A landscape with many peaks, sampled at points; each row gives a point and its height.
A climber steps from a point to the highest of its 5 nearest points, and stops where none of them is higher. Distance is the straight distance between rows; heights are no part of it.
Zopi: [162 144 121 155 121 144  66 112 113 200 126]  height 493
ton: [209 128 148 106 119 203  87 120 129 161  95]  height 604
Guri: [114 151  74 138 111  55  89 118 170 153 121]  height 283
fiz: [114  99  99 113 139  98 219 104  90  90  99]  height 542
tad: [109 121  57  94 116  70 149 114 158 115 118]  height 561
tuli: [125  96  56 132 160 100 202  70  96  72 103]  height 429
fubu: [ 96 131 170 133 143 142 154 160 122  96 137]  height 309
Sikib: [107 132 184 142 143 161 148 161 118  90 135]  height 372
tumik: [ 98 122 111 105 125  95 175 141 133 103 131]  height 406
Mem: [ 95 128 133 118 122 106 142 146 143 113 148]  height 292
Duken: [159 125 173 138 140 197 104 133 126 116 147]  height 525
mekif: [152 148 117 165 122 120  63 109 123 198 133]  height 505
ralo: [170 132 142 140 124 174  68 117 118 171 131]  height 337
rarof: [127 133 183 145 146 181 129 152 124  98 146]  height 456
suni: [104 134 195 142 144 161 165 168 110  81 117]  height 339
zevi: [199 124 154 116 125 202  88 118 125 148 113]  height 560
tonut: [107 135 201 144 150 161 165 168 102  76 108]  height 356
nolu: [137 135 135 146 123 133  72 118 132 166 149]  height 495
tiri: [166 126 171 136 139 203  99 130 126 125 137]  height 532
Maru: [109 143  98 135 111  70  92 119 164 153 138]  height 325
batis: [125 131 158 141 132 154 100 140 133 127 158]  height 446
gimig: [119 131 159 137 136 153 112 142 134 120 156]  height 437
ged: [214 145 140 105 109 189  86 130 128 185  69]  height 44
tas: [ 88 121 164 122 137 121 193 160  95  90 101]  height 434
nabon: [108 134  71 110 110  63 117 120 168 132 123]  height 314
vifa: [100 114 114 105 130 101 201 132 111  97 114]  height 504
lusa: [204 137 138 114 113 188  81 120 120 181  91]  height 110
zego: [102 135  94 116 110  76 116 131 161 136 141]  height 441
piner: [149 130 142 146 125 159  71 117 122 167 145]  height 409
doma: [103 129 156 129 131 135 132 151 135 111 151]  height 358
Gibi: [140 132 197 153 153 193 134 150 116  87 135]  height 411
tepat: [155 126 160 134 135 188  91 126 127 133 143]  height 524
gef: [130 150 112 157 116  95  68 112 141 179 143]  height 530
sidit: [144 140 126 155 122 129  66 114 124 180 141]  height 522
Rikon: [139 133 146 141 124 154  79 126 131 155 153]  height 412
Fir: [104 132 140 130 122 118 109 139 148 128 155]  height 289
veg: [108 123  75 100 115  74 142 125 159 120 126]  height 507
feru: [198 140 133 124 115 181  77 121 113 192  89]  height 11
pevuv: [100 121  96 103 120  83 156 134 149 115 135]  height 473
Leki: [101 130 119 119 115  96 121 139 154 126 151]  height 407
Zaf: [107 115  63  95 124  83 167 116 146 108 121]  height 515
vubo: [122 128 167 141 136 162 111 144 129 116 152]  height 462
Fupa: [120 159  81 160 115  54  76 113 162 173 125]  height 427
leluk: [129 142 126 148 120 108  74 119 141 167 150]  height 598
Silud: [188 122 168 126 132 207  98 121 127 131 124]  height 541
mif: [114 137 131 138 119 108  95 130 147 146 157]  height 414
kivok: [187 129 147 124 121 193  79 118 121 158 121]  height 494
ref: [174 139 129 149 121 154  67 112 111 197 121]  height 455
bigo: [137 156 101 172 121  86  67 110 138 190 135]  height 501
Rak: [115 143 119 145 115  93  84 123 150 157 150]  height 483
kupav: [ 93 126 135 114 128 109 166 149 130 104 133]  height 361
bofal: [107 108  96 104 130  94 205 120 113  98 113]  height 512
guz: [121 133 145 143 127 136  95 132 138 136 160]  height 352
kag: [ 90 128 157 121 136 123 182 160 114  92 121]  height 410
nedu: [122  99  82 120 143  97 216  90  94  87 101]  height 520
nafid: [107 108 116 110 132 101 216 126  94  94 102]  height 546
sov: [ 93 119 138 112 132 111 188 151 115  99 124]  height 464
lod: [113 136 208 149 150 176 158 164 103  67 108]  height 371
Tunen: [125 100  46 100 137  91 185  96 129  92 113]  height 447
kep: [106 112  85  98 126  87 181 125 136 103 124]  height 487
ril: [105 136 108 124 114  84 109 130 158 140 148]  height 594
lav: [107 103 105 110 137  97 211 120 100  92 106]  height 562
gub: [146 127 160 140 130 172  90 129 127 135 151]  height 506
nef: [123 100  60 112 145  99 203  91 111  86 109]  height 467
Sika: [ 94 118 141 113 134 108 204 146  97  94 108]  height 544
rumis: [113 106  71  97 131  89 195 110 124  96 117]  height 477

Where does a climber stop that starts at each point below?
rumis => tad
kep => tad
Mem => ril
ralo => ton
Fir => leluk
tumik => lav

Call two points neighbours if one is among the 5 nearest of the other. Go from one point of each pair to the other, from neighbour to neighbour, staying as high as possible. Name the lowest point that can't be avoided.
ril, lav => zego
leluk, ton => Rikon
tad, lav => kep
leluk, ril => Rak
